Points, in no order, along strands that fork and pass close to each other.
Two points are linked if the straight distance between their rows is under 37. Some points are linked to none.
k675: [-19 -19 -12  16   7  -4   0  -1 -11   7   7   8  -9   9   2  -9  -1 -10
  -1  -4  15  -5   8]
k703: [  3  11   8 -12 -22   3   0   6   3  -7 -17 -10  -8 -15 -16  -4 -17  10
  17  -2   6 -14   3]
k543: [ -2   2  -5   1 -10   8 -15   2  12  -4   1  -3  -8  -8  12  -5 -14  -8
   2  11  11   8  10]
k13: [ 16   3  13  -7 -16  14 -19  11   2   2  -7  -1   7  -1   3   8  -8 -19
   4  -4   7 -13  11]
k641: [  4  -1   2   0   3   5  -2   7 -10  10  -6  10  15   5   3   2   9   1
  -9  -7  -5  -3  -7]
k179: [ -4  13   3 -10 -14  -7   3   7  -1 -16   3 -14   5   5 -16  16   5  -9
  -6 -13   2 -27   5]
k201: [-14 -16  -4  18  18   6   3   5  -7  17   4   6  -5   8   9 -15  -5 -11
  -4   7   3   6  11]
k18: [ 10  -6   7 -10 -14   3 -12  16  -4   8  -3   0  15   3   6  11   2 -17
  13  -2   8 -11   4]
k479: [  3   4  -2 -11  -4   2 -14  18 -10   4  11   8   4 -11  11   5  -7 -14
   8   2   7  13  -4]
k922: [  6 -15   6  -6  -3  -9   4   1  -9 -13  -6   4  -4   5 -12   0  11  11
   7  -2 -12   7   0]
k458: [  8  15   0   0   8   4  10 -17   8  -7  -8   1  -8   5 -13   5  -9  13
   4   2   4  -9  13]
k839: [  0  12   7   4  17   8  10  -5   7  10  -6   5   1 -10  -4  -7  -7  12
 -13   5 -29   5   5]
k476: [ -2 -12  12  19  -2  -4  -4  -5  -5  12  -4  10  -4 -10  -3  -4   4 -17
   5  -1 -17  -8  -1]
k210: [  7  -7   9 -22 -14  14 -10  23  -3  -7  -9  -3  -6   8  -9  -1 -21  -5
   6  -9  11 -11  23]
k215: [  4  -4   5  11  10  -4  10 -14   4   8  -6   5  -7  -3 -10  -5   0   7
   9   5 -11   3   7]
k308: [  1 -27  -6  -8 -21  -5  -2   9 -21  -5   2   1  -6   1  -3   0  -3 -11
  14   6  12   8   4]
k347: [  7   3   9  13   2  -1   4 -21   4  -4   0   1  -7  -6  -5   0  -1  -4
   2   5  -9   1  -3]
k952: [ 12  13   7 -18 -12  15 -16  11   1  -9   3   2   5  -8   2   7 -15  -7
  -6 -12   2  -9   4]
k163: [  1   6  10  10  10   6  -3   3   5 -12 -10   1  -8   3   2 -19   5  10
 -20  -3 -13  14  -2]
k573: [ -1   0   4   6   1  -1   1  -5  25   7  -9 -12  -6   2  -3   4  -9   2
  13  13  -3 -12  19]
k93: [ 10 -22   2  -8 -13   1  -6   6 -18  -3 -12   7   2  11  -4  -2   5  -2
   5  -6  11   3  11]
k834: [  3  -7  -5  11   8  -4  10  -7 -23  19  -6  10  -1   1   5 -11   1   9
   9  -3  12  11 -15]
k963: [  7  -2  -5   9   1  12   4 -15 -12   2 -14  12   5   8  -4  -5   0   9
  -7   2  13   0   6]
k723: [ -7   9   0   1  17  11   0   7  -1  28  -1  13   3 -11   6  -4 -11  -1
   3   8 -14   4   6]
k796: [-20  14  -4  18  17  -1   1   0   4  13  -1   4  -4  -3   1 -13   4  -5
 -13  -6   6 -14   0]
k836: [  2  -6  -1   0   2   7   8 -10 -22   2  10  21   5  -1  -9   7  -9  -4
  -2   1 -18  -2   2]
k921: [  8   0   0   4  -5  -7   6 -24  -4 -13  10  -6   5  14  -6  13   0  -4
   8   0  14  -9   0]
k765: [  6   9   6  -6   4   2   1  -2  17   5  -9  -4  -1 -10  -3   7  -6  11
   1   6 -28  -3   5]
k930: [ 18  -2   4  -4  -1   7  -3   0 -10 -12   0  11 -13  -5   1  -4  -7  -1
   5   9  -8  30  -2]
k786: [ -4   5   2  21   6   9  -5  -7   9  23  -5   1   4 -12  13  -8  -4 -13
  -1   7   1  -3  -5]
k475: [ -1  14  -4 -11   7  -6   0   8   5  -1   2  -7  16   5   8   6  17  11
 -12  -3  -4   6 -16]
k125: [  6  -8  -3   8   5  -7   3 -14   3  16  11  -6   3  10  12   8   0 -11
  18   3  11   3  -4]
k322: [  0  -3  10   9   4  -1  -8   3  21   6 -13  -4 -12   0  -7  -3  -2  -4
   4   2 -13 -16  16]
k890: [ -2   1 -15 -11  -4  -5  -1   8  -9   7  15   5  -8 -18   6   3 -13  -7
  16  10   5  17  -3]
k705: [-12  -9 -11  -5  -9  -7   7  -6  -6  -9  22   2  -3 -10  -7  12  -8  -6
   7   2 -13  -8  -3]
k485: [ -3   5   5 -25 -24   2   7  16   3 -21  -9 -10  -1 -14 -16   1   7  10
  -5  -4  -9 -10 -15]
k886: [  3  -1   0   1   5  -1   4   2   1  16 -21   3   0   6  -5   0   2   9
  21   5  21  -8  14]
k169: [ 14   3  12  10 -10  -3   0 -10  -3 -10  -3   3  -3 -11  -8   2   6  -5
   6  -2  -4  -3 -14]
k791: [ -8   3  -5 -13  -8   6  -4  10   5  -1 -15   4   1 -19   6  -8   6  16
 -11   3  -9   5  -6]
k916: [-10   1  -2 -10  -9 -15   5  10 -11   2  -2  -1   4 -10  -7   7  17  -1
   0 -14  -5 -15 -22]
k639: [ 1  5 -4  2 14  5  1 -6  8  3  9 -1 10 16  5  9  0 -2 -5  3  2 -5 12]
k749: [  0  -8  -3  -3  12 -13  -5  12  -2   6  14  -1  -4  12   4   3  -2  -8
  18   6   6  14  10]
k276: [ 10 -15   1 -11 -16  -4  -6   9 -15   5   3   1  16   4   6  12   9 -14
  13  -6   5  -8  -9]
k688: [ 17  -7  11 -11 -16  -7  -3   6  -6 -17 -14  -9   8   8  -5   2  19   3
   2  -9  12  -1  -8]
k515: [ 17   2   9   4  12  -1  -6   3   3   2   6   1  -4  15   0   9  -5 -12
  19   6  12   3  14]
k782: [-11   0  -7   2   4   2   1   3  14  19   3  -6  -1  -3   0   8  -9  -5
  18  11   6 -16  17]
k196: [ -3 -14   4   9   1  -4  -6   3  -6  15  -1  11 -13  -7  -5   0  -7 -19
  12   7 -10  -1  12]
k434: [ 12  20   3  -5  15  -5   6  -4   9  -1 -10  -1   0   8  -8   1   1  19
   2  -2   3   0   9]
k129: [-11  -7 -15   3  -4  -3  11 -13   4  13   1  -7   1  -2  14  -2   5   8
   0   3   3   4 -16]
k878: [ -6  -7   0  -6 -18  -5  -5   8   6 -11   3  -6  -3 -16   2   0   2  -3
   9   6  -2   5  -9]
k656: [ -9 -30 -13  -2 -13 -10   1   4 -19   3   6   5  -9   0   6  -2   4  -6
   9  -3   9   1  -7]
k732: [  4  16  -1  -9   2  -2   1   4  -5   4  14   4   7 -20   3   8   3  -1
   9   2  -6   4 -24]
k505: [  4   7  10   6  20   9 -10  11   5  -3 -10   7 -10   7   3 -18  -9   7
 -17  -7 -13  11   6]
k343: [-15   1  -5   2  11  -9  -2   4  19   0   7  -7  -8  -1   3  -5  -1   1
   3   5  -7   7  12]
k978: [  3  -9   1  -3  -4   1  -6   8  -7   4  -6  11 -15  -4 -10   1 -14  -9
  18   4   4  -7  19]
k22: [-19  -3 -10   2   4  -9   0   6  -5  -6   7   6  -7  -9   2 -14   8   4
 -10  -6  -3   9 -12]
k440: [  4   2  -7  -9 -18  -4   0  -1  -2  -1   8 -11  11   3   3  13  -5  -3
  17   3  20  -2  -8]
k30: [  1   4  -9   0  -4   7   4 -20  10 -14   2  -2  -2   5  -7  10 -11  10
  -6   6  -1  -5  14]
k369: [ -8  21   0   7  17  14   6 -10   9   9   5   4   4 -13   1  -6 -10   8
 -16   5 -15   0   1]
k204: [ 10  14  12  -1   6  -7  -4  -1  17  -9  10 -10  -9  -8   1   2  -6   0
  13   6  -3  18  -3]
k422: [ -5  11  -4 -16  -8   4  -6  11  13 -12  -3 -10   7   6   1   8  -3   8
 -10  -2   0 -12  11]
k309: [ 10   2  -3  -4  -8  14  -2 -15   7 -25   4   2  -9   1  -6   5 -17   4
 -11   0  -3  -1  10]
k693: [ 19  -3  11  -8   0  -2  -6   8  -3 -12   5   0  -6  11  -8   6 -11  -1
  18   2  -1   8  13]
k640: [ 12  -4  15 -10 -19  -4  -2   8   0 -28  -1 -14   1   3  -7   2  18  -3
   0  -6   4   2 -14]
k156: [ 10  17   7   3  19   3 -12   5  -3   0   3  13 -15  -6   4 -13 -14  -2
   4  -1   6  23   3]
k410: [10 13  6  0 17 -5  2 -6  7 -9 20 -4  3  4  5  1  0  0 -1  5 -2 24 -7]
k902: [ 16  16   4 -17  -6  10  -6   4   2 -20  11  -1   5  -5  -4  16  -8  -1
  -6  -2 -11   1  -4]
k614: [ -9 -10   2   6   9   0   0   4   8  13  -9   2   7  10  -1  -2  10   5
  -9   0 -25  -9  14]
k825: [-15   9  -5  -6 -11 -13   0   9  -3  -2   0  -5  -6 -12 -13  -2  -2   1
  12  -7  21 -15  -5]
k555: [ -8  14  -3   2  17 -11   5  -4  -4   9  14   9  -3 -11  -4   1  -4  -2
  10  -7   8  -1  -6]
k905: [  3  -8   3   4  11  -2   3  -4  -3   9   1   2   1   3   2  -6   1   5
   4   8 -12  19   4]
k551: [ 10   6  -3   4   5  10  12 -16 -10  -7   9   5   8  -2   4  -3   3  12
  -9   6  -2  22 -23]
k919: [  3  12  12  -7   0  -8 -12  17   2 -19  -7  -4 -20  -5 -13 -12  -8   2
   5 -16  12  -1   2]
k592: [ -1  10  11  -6 -13 -15   1  13   2 -15   9 -20   4   7 -13  11   2  -9
  11  -6   5 -16  -1]
k454: [  3   3  -1  12  -7 -16   6 -14  -1  -6  -2 -10  -5   2   1   2  18  -4
   1  -7  17  -4 -20]
k933: [-10   2 -11  -6  -9  -7   2   3  -5   7  -5  -2   7  -1  -4   9   3  -1
   6 -10  16 -27   0]
k118: [ -1  -8   8  17  14  -6  14 -15  -9  -9  10   1   1   9  -8  -8   9   5
 -10   0 -10  12 -10]
k720: [ -9  15  -8  -9  -2   8  -1  -1  -4 -15   3  12   0 -12  -7   1  -5   5
 -19 -10  -3  -7  -1]
k59: [  1   4  10  27  15  12   3  -5   7  19  -1  -5  10   0  13 -14  -7  -7
 -15  10  -3   2  -4]
k143: [  6  19   3 -16  -6   7   1   1   9 -17 -17  -7 -10 -10 -12   3  -3  17
 -15 -10  -7  -6  -4]
k495: [-14  21  -9  -3  11   3   6  -4   4   1   9   4   4  -7  -3   7  -1   5
 -18  -3  -8 -10   1]
k700: [ 12  10   5   2  -4  19   0  -8  -1 -10  -4   5   3  -9   6  -5   2   9
 -16   7 -10  16 -17]
k657: [  9 -10  12  -4   0 -11  -3   5  -1 -20   2  -5 -14  11 -11   0  -2   4
  12  -1  -9  10  12]
k32: [  3  14   0   1   7   0   8  -8   5   8  -4 -10  19   5  12   6  16   9
 -15  -2  -3   3 -18]
k138: [ 13  -3   2  10   4  20  -1  -8  -7   2  -9  11  -1  11   4  -9 -10   3
  -8  12   6  17  14]
k195: [ -2 -16   0 -16  -9  -2  -9  18  -9  -6 -11   0   1   7  -4  -7   6   7
   4  -7  10   1  15]
k848: [  3   1  -3 -12 -10  12  -7   7  15  -4  -8  -7   4   8   2  11 -13   5
  -3   4   3 -13  21]
k406: [  5   2   7   4   3   1  -7  -1   1 -14   0   4  -9  12  -9   0  -2  -6
  -7 -10   3 -11  15]
k915: [  6   9   0  -2   5   9   5 -11  -7   8   7  13   9  -6  -6  15  -6  -5
   4   1 -10  -8   0]
k69: [ -7   4  -3  10  14  -5   2   1   1  25  17   1  12  -2  20   0  -2 -11
  -4  -4  -2   0 -20]
k261: [  8  -2   1  -1  -4  13  -6  -8   0 -15   7   6  -8  -5   0   0 -14  -3
 -10   8 -16  14   8]
k531: [ -6  -7 -12   1   7  -4  10 -14   7 -15  18  -9   4  15   2   6   7   8
 -10   5  -6  11   1]
k649: [-11  -9 -10  -8  -2 -18  16  -5  -4  -7  19  -5   1   4  -7  14   2   4
  10   0  -6  -7  -6]
k318: [ -2 -10   1   3 -13   7   1  -1   2 -15  -9  -1   6  -3   7  -6  22   2
 -20  -1  -9   4 -21]
k975: [ 16  -3  -1  -3  -7  14  -7   2 -14  -2  -5  11  -1  -1   9  -7  -4  -2
  -3   7   7  24  -1]
k682: [  7 -10  -4 -10 -20   8   4  -5  -8  -3 -10   3   9  -9   3   6   7   8
   4   6  -1   3 -11]
k822: [ -8  -3   0 -11 -12 -17  12   6  -3 -16   3  -9   0  -4 -10  10  24   0
  -2  -6  -9  -9 -22]
k737: [ -6  -2   2   7  21  -2   5   3  -6  21  21   4  13   8  11   4  -4 -19
   0  -3 -10   1  -5]
k841: [-6  2  8  9 30 -8 15 -7 16 22  4 -5  6  4  0 -7  4  1  3  4 -9  7  4]
k600: [ -1   3   5  10  16  -5   4 -11  -8  -9  21   6   4  11  -7   2   3  -8
  -9  -6  -7   2  -1]
k435: [ -3  -9   1   7  -8  10 -12  -3   3  -5 -17   9 -20 -11  -1 -17  -7   6
 -10   0  -5   3  12]
k738: [-5 14 -7  0 12  5 -8  9  2 19 11  3 15  1 19  2 -1 -9 -4  0 12  3 -8]
k370: [  4 -11  -2 -15 -15  22 -11  10  -2  -1 -13   2   1   6   1   0 -15   0
  -2   2   9  -9  26]
k388: [ -2  16   1  -2   6 -12  -2   3  -4  -2  14   4   0 -13   0   1   4  -7
   4  -6   6   2 -18]
k140: [ -7 -18 -20  -3   2   5   5  -4  -5  13   6   2  -1  11   6   3 -10  -2
   3  18   0  17  19]
k372: [  4 -11  -7  13  -8  -4   7 -22 -12   0   3   4  -3   6  -5   8  -1  -2
  11  -1  18  -6   0]
k785: [  2  23   0  -3  -1   9  -3  -7  17 -12 -12  -5 -11 -13  -2  -3  -3  13
 -20  -3 -10   3  -6]
k595: [ -8 -15 -11   5   2  15   0  -4   6  18   7   1   4   9  11   9  -9 -10
   0  17  -1   2  22]
k146: [ -1  12  14 -11 -13  -8  -6  17   7 -19   0 -19  -6   1 -14  -5  -7   0
   6 -11   2  -9   4]
k85: [-17   7   0  12   9  -9  -8   9  -1   0  -1   7 -10   0  -7  -9   8 -12
 -10 -14  13 -14   4]
k947: [  3  17  13  -4   5  -6  -8  12  -2  -3 -10  10  -7 -12  -9  -5   8  -3
  -9 -18 -11  -9 -10]
k80: [ -6  -5  -1   3 -16   2  -5  -4   1 -12 -13   4 -17 -13 -12  -9  -9   2
   0  -2   4 -13  10]
k941: [  1 -10  -1  -9   4  -9   3   2  13   7  -3 -13  14  10   5   7  10  10
   7   9 -17   5   4]
k330: [  6  20  -2  -2   5  16  -8  -5  18  -3 -13  -2  -3  -2   4  -6 -10  13
 -19   1  -1   4   6]
k872: [-15  12  -3   2   6  -9  -4   3  20   0  -5  -7 -10 -10  -1 -10   0  10
  -4   3  -2   0   5]
k613: [ 13  14   6  -1  -8  -1  -2  -6  -3  -6  -9   1   0 -10  -9   3   1   2
   7  -4  15  -5  -7]
k14: [  8  11   0   7  -2  14 -13  -5  15   0  -9  -4   2  -1  11  -4  -8   2
  -3   7  11   7   7]
k998: [ 10  18   5  -1   8   2  -7  -3  10  -7   5   2 -18 -10  -4  -4 -21   1
  11   4   4  11   7]
k377: [ 10   2  -3 -16  -4  -3   4   4  -5  -1  14   2  10  -5   6  13   3   1
  17   6  -6  11 -19]
k162: [ -1   4   8  -8  -1  -5  -6  10  -1  -8 -16   0   2  12 -10   0  17   2
 -20 -18  -6 -18   7]
k341: [  7  -2  14 -15 -27   5  -7  12   9 -30  -1 -21   1   1  -2   1   4  -7
 -10  -5   1  -2  -6]
k297: [ -8   0  -8  11  -7  -8   5 -11   1   2  -5  -5  -7 -12   6  -7  13   2
  -2  -3  10  -3 -22]
k654: [  7   6   3 -20 -16   5   8   3   1 -16 -13  -4   0 -10 -16   7   4  19
  -7  -5 -15 -10  -5]
k225: [ -8 -18  -3  -4   3  -9   7   4 -11  -5   4   9   5   5  -6   0  14   8
  -5  -3 -23   2  -5]
k741: [  1   5   7   7  -5 -23   1   0   3  -7   3 -17  -1   6  -9   5  11  -8
  13  -6  12 -13  -6]
k889: [ -4   1   1  -6 -24   9  -7   3   1  -5 -12   1  -8 -18 -10  -3 -15  -5
   7  -2  11 -21  12]
k912: [ -4  -5 -19  -6   8   0  11  -6  -5  17  12   1   5   0  18   1  -4  10
   6   5   2  16 -13]
k973: [ -5 -11  -9  -2  -3   2   3   1 -18  17   0  10  14   4   5   6   7  -2
  -4 -11  -4 -18 -11]
k181: [ -4   3 -12  -8  -4  18  -1  -2 -17  -9   5  15   3  -9   0   1  -5   6
 -15  -3   1   5   4]
k585: [ -5 -22  -4   5 -15  -5  -4   0   2  -4  -7  -8   5   5  12  -6  24   1
 -10  -4   5   2 -14]
k416: [  0 -18   5 -10 -22   6 -13   9  -4  -3  -7   1   6  -8   2  -2   6 -10
  -8  -5  -7  -7   7]
k255: [ -7  -7  -2  -7 -13   9  -8   5   0 -13 -13   5  -2 -18   4 -12  15   8
 -17  -2  -6   4 -15]
k862: [ -3  17   2   4  17 -10   4  -7  19  -3 -10 -10  -7   3  -5  -7   8  16
 -10  -1  -2   6   4]
k431: [ -9  -3  -8  -7   2 -13   2   9   0  -7  11  -8  -2  14   0   2  -5   6
  18   4  21   8  12]
k946: [ -4   0   3   9   4  11   4   2 -13  23  -3  15   6 -19   3  -7 -10  -6
  -5   6 -21   2  -9]
k4: [  2 -22   4  12  -6  -8   4 -12   3   5  11  -8  -6  -4  11  -1   3 -11
   9  11 -15  17 -13]
k293: [  7  -4   5  -6  -2 -16   1   8  11  -5   0 -17   7  13   1   6  11   9
  15   6  -1   6   0]
k728: [  8  -6  11 -14  -9 -11  -5  19   2  -6 -11 -14   9  11  -3   1   7   7
  13  -2   7  -3   6]
k367: [-17   0  -7  14   4 -13   5  -5   7   2  13 -13   0   2  12  -2  18 -10
 -18  -5  -2  -3 -15]
k464: [  4  -4   7  20   9  -6  21 -23  -9   6   7  -3   5  -2  -2  -4   7  -1
  -6  -1 -10   2 -25]
k150: [  0  18   3  -7 -15  -6   3   2   3  -8 -10 -10  -6 -11 -11  -1  -6   9
  18  -1  19  -8  -4]
k742: [ -2 -18 -17  -5  -4   2   5  -5 -10   6   1   4   6  16   7   6  -1  10
   1   9   5   9  13]
k710: [ -1 -11   8 -13 -23   4 -14  13   2 -14  -5 -11  12   4   4   0  10 -11
 -12  -8   7 -10   3]
k477: [ 13  14   7  -8   1   4 -14   6  10 -21  -5  -7 -22  -2  -5  -5 -21   4
   5  -8  12   9   4]
k860: [ -9   2  -8  -7  -7   1 -13  14   7 -11   0  -5  -5   5   6  -7 -11   0
   7   5  26   4  15]
k279: [-11  10  -6   1   7  -7   1  -2  -3   3   7   6 -13 -11  -9  -2 -12   1
  14  -1  14  -8   6]
k750: [ -5 -11  -5  16  -2  23  -8   1   3  14  -2   9  -1   4   9  -2 -12 -17
  -9  12  -5  -6  20]
k760: [ -4  -6  -4   1   6   0  -4   0  -2  -6  23   5   7  14   0  12  -2 -16
  -4  -2  -3  -6   9]
k892: [ -2  -4  -7  16  13   7  -1  -3   6  19 -10   2  -5  12   7  -6  -1   0
  10   8  26  -1  15]
k869: [ -8   4   7   1  12  -8  -2  11  10   2  -3   0   3  11  -7   3  14  -4
 -13 -10 -16 -18   8]
k257: [  2  10   0   8  17  -1   7 -10  12  17   3  -6  13  10   7   4   4   1
  -3   2   0  -2  -2]
k383: [-13  -3   1   5   4 -13  -7   7  -5 -11   2  10 -11  -5  -5 -13   8  -4
  -7 -10   5   1   0]
k923: [ -7   5  -8   3   5  -9   3  -2  -1  10 -17   1   3   5  -3  -6  15  15
  -4  -7  14  -8  -2]
k385: [ -9   4   5  14  34   6  12   2  13  19   2   0  -2   6  -2 -14  -6   3
  -5   5  -5   5  14]
k647: [ -4  13   1 -11  -5  -4  -2   7  12 -15   0 -11   6   4   0   6  12   5
 -17  -4  -3  -2  -4]
k559: [ 7  2 -1 15  2  8 -8 -8 14  6 -9 -6  2 14  9  0 -2 -3  4 11 23  0 12]
k54: [  5   9  11   4  19   9  -7  13  -3  11  -6  12  -6   1   4 -10 -10  -3
  -4   0  -6   8   9]
k174: [-12 -10  -8   0   4  -8   4  -7  14  -9  13  -9  -3   8   3   2  -1   7
   1  10  -6  12  12]
k607: [  5   3  -7  -4 -10  -4   2 -10   5  -9  11 -12  13  10   3  16   4  -1
   2   1  16  -7  -5]
k881: [ -6  -3  -6 -10  -7   6  -3   5   9   6  -9   1   2 -11   5  -1  -2  11
  -5   7 -19   2   9]
k272: [ -9  21  -2  20   8   4   1 -11   4  18   0   2   3 -10   5  -5   1  -8
 -12  -6   8 -16 -13]
k245: [ -1  -6 -12 -12  -8  13  -1   5 -21  -3   1  18   5  -9   7  -4   1   6
  -8   2   3  18  -6]
k46: [ -1 -15  -1  -3   3  -2  -3   5   6  14  -5   0  14  14   7   9   6   2
   3   7 -20  -6  11]
k119: [ -4   1   6  19  13  -4   6 -10   1 -10  -1  -1  -8   0  -2 -20  10   8
 -17   1 -10  15  -7]
k249: [  4 -13   6  13   4  -8   4  -7  -3   4  11   0  -9  -7   6 -11   4  -7
   7  11  -8  28 -13]
k713: [  1   5  -9  -8  -5   4   1  -4   3  14   5   2  10  -7   1  16  -8  -3
  12   8  -2 -12   4]
k363: [-10  -7 -13   0   3   3   5  -2 -12  17  -3  11  11   8   3   8   3  -3
  -1 -11  14 -23   2]
k644: [  4  -6   1  11   9   2  22 -13  -9   7  13  -1   6  -4   9  -6   4   4
  -6   2  -9  18 -36]
k473: [  0  -2   2  -6   0   6  -7  17   0  -4 -10   4 -14   6 -14  -2 -12  -3
  14  -6  18 -17  24]
k858: [  7 -15  -7  -1 -11  -6   7 -10 -16  16  -3   3   1   4   2  10  -3  -2
  25  -2  16 -11  -6]
k696: [  6  -2  -1   3  12   2   8  -2  -2  23   6  -3  11   2  16  -2  -2   4
   5   9  -7  24 -11]
k241: [-17 -28 -17  10  -8  -2   2  -2 -14  10   1   6  -8   0  10 -10   0  -6
   0   0   2   5   0]
k730: [  3   3  -1   9  12  -6  11  -9  -9  14 -12   3   7   8   3  -8  10  16
   0  -5  14   8 -17]
k758: [ -1  -8  -7  -4  -9 -12  16 -11  -6 -16  10  -4   3   3  -9  14  17   3
   1  -4  -5  -7 -18]
k264: [-11   6  -3   7   1 -13   1   0   9 -14   6 -13  -2   7   3  -1  20  -3
 -20  -7   3   0  -7]
k986: [ 19 -12  -1   4  -3  -1   4 -12 -12  15   3   3   9  10   8  15  -2  -9
  20   6   5   5  -7]
k79: [ 15   9   3 -14 -12   3   2  -4   5 -18  13 -10   5  -8  -1  16   0   1
   7   9  -6   6 -16]
k259: [ -3   5   1   4   7 -14   1   3   4  16 -18  -2  -3   2  -8  -1  11  10
  14  -4  11 -12   1]
k333: [  2 -15  -1  13  15  -5  10  -9  -4  15  19  -3   3  16  12   2   0 -11
   4   1   3   8  -2]
k628: [-19  -2  -9   4   5   2   9   1 -11  -1   2  11   2 -10   1 -11   9  10
 -21  -8 -13   4 -17]
k685: [  1  11  -4  -2   8  12 -11  10  -6  13  12  13  10  -3  13   4 -10 -16
   1   0  13   0   2]
k478: [ -7 -15 -11  -4   2  -1   9  -3 -19   2  12  15  -1  -8  -6   4  -4   4
   2   0 -17   4  -5]
k327: [  1  -8   1  13  -3  18 -12  -3   7   1 -10   6 -13   3   2  -8 -13  -8
 -10   2  -1  -6  21]
k615: [ -1 -12  -1 -12 -23  -9   4   9 -14  -6  12 -12  10   6  -2  12  -1  -7
  20  -3   8  -7  -9]
k408: [  8  -4   6  21  11  12   0  -5  -1   9  -8  -3   8  11  16 -13  -6  -1
 -11  13   4  16   2]
k811: [ 14   5   4   1   4   8   3  -9 -15  -2  -9  11  12   8  -5   1   7   7
 -12  -9   2  -1  -4]
k73: [-12 -12   1  19  25  10  13   0  -2  22   2   4  -4   2   2 -19 -13  -3
  -9  13  -7  10  15]
k557: [  0  -8  17  11  -4  -7 -10   3   8  -3  -7  -1 -12  -5  -6  -4   6 -11
   0  -5 -18 -11   4]
k846: [ 11  16  15  -6   2  -9  -1   5   0  -6 -16  -1  -4   3 -15   5  14   2
  -7 -14  -4 -16  -3]

Follow the links from the first point to the second, and from the first to the third. Name the last point that the two ways share.
k85, k555, k720 -> k138
k555, k80, k179 -> k150
k245, k952, k169 -> k825
k614, k848, k464 -> k257

A fork is a point with three links, a tip a point with one. Leave the first point through the second and follow the links. Name the first fork or tip that comes.
k201, k675 -> k728
k333, k125 -> k825
k765, k839 -> k975
k59, k786 -> k628
k839, k765 -> k585
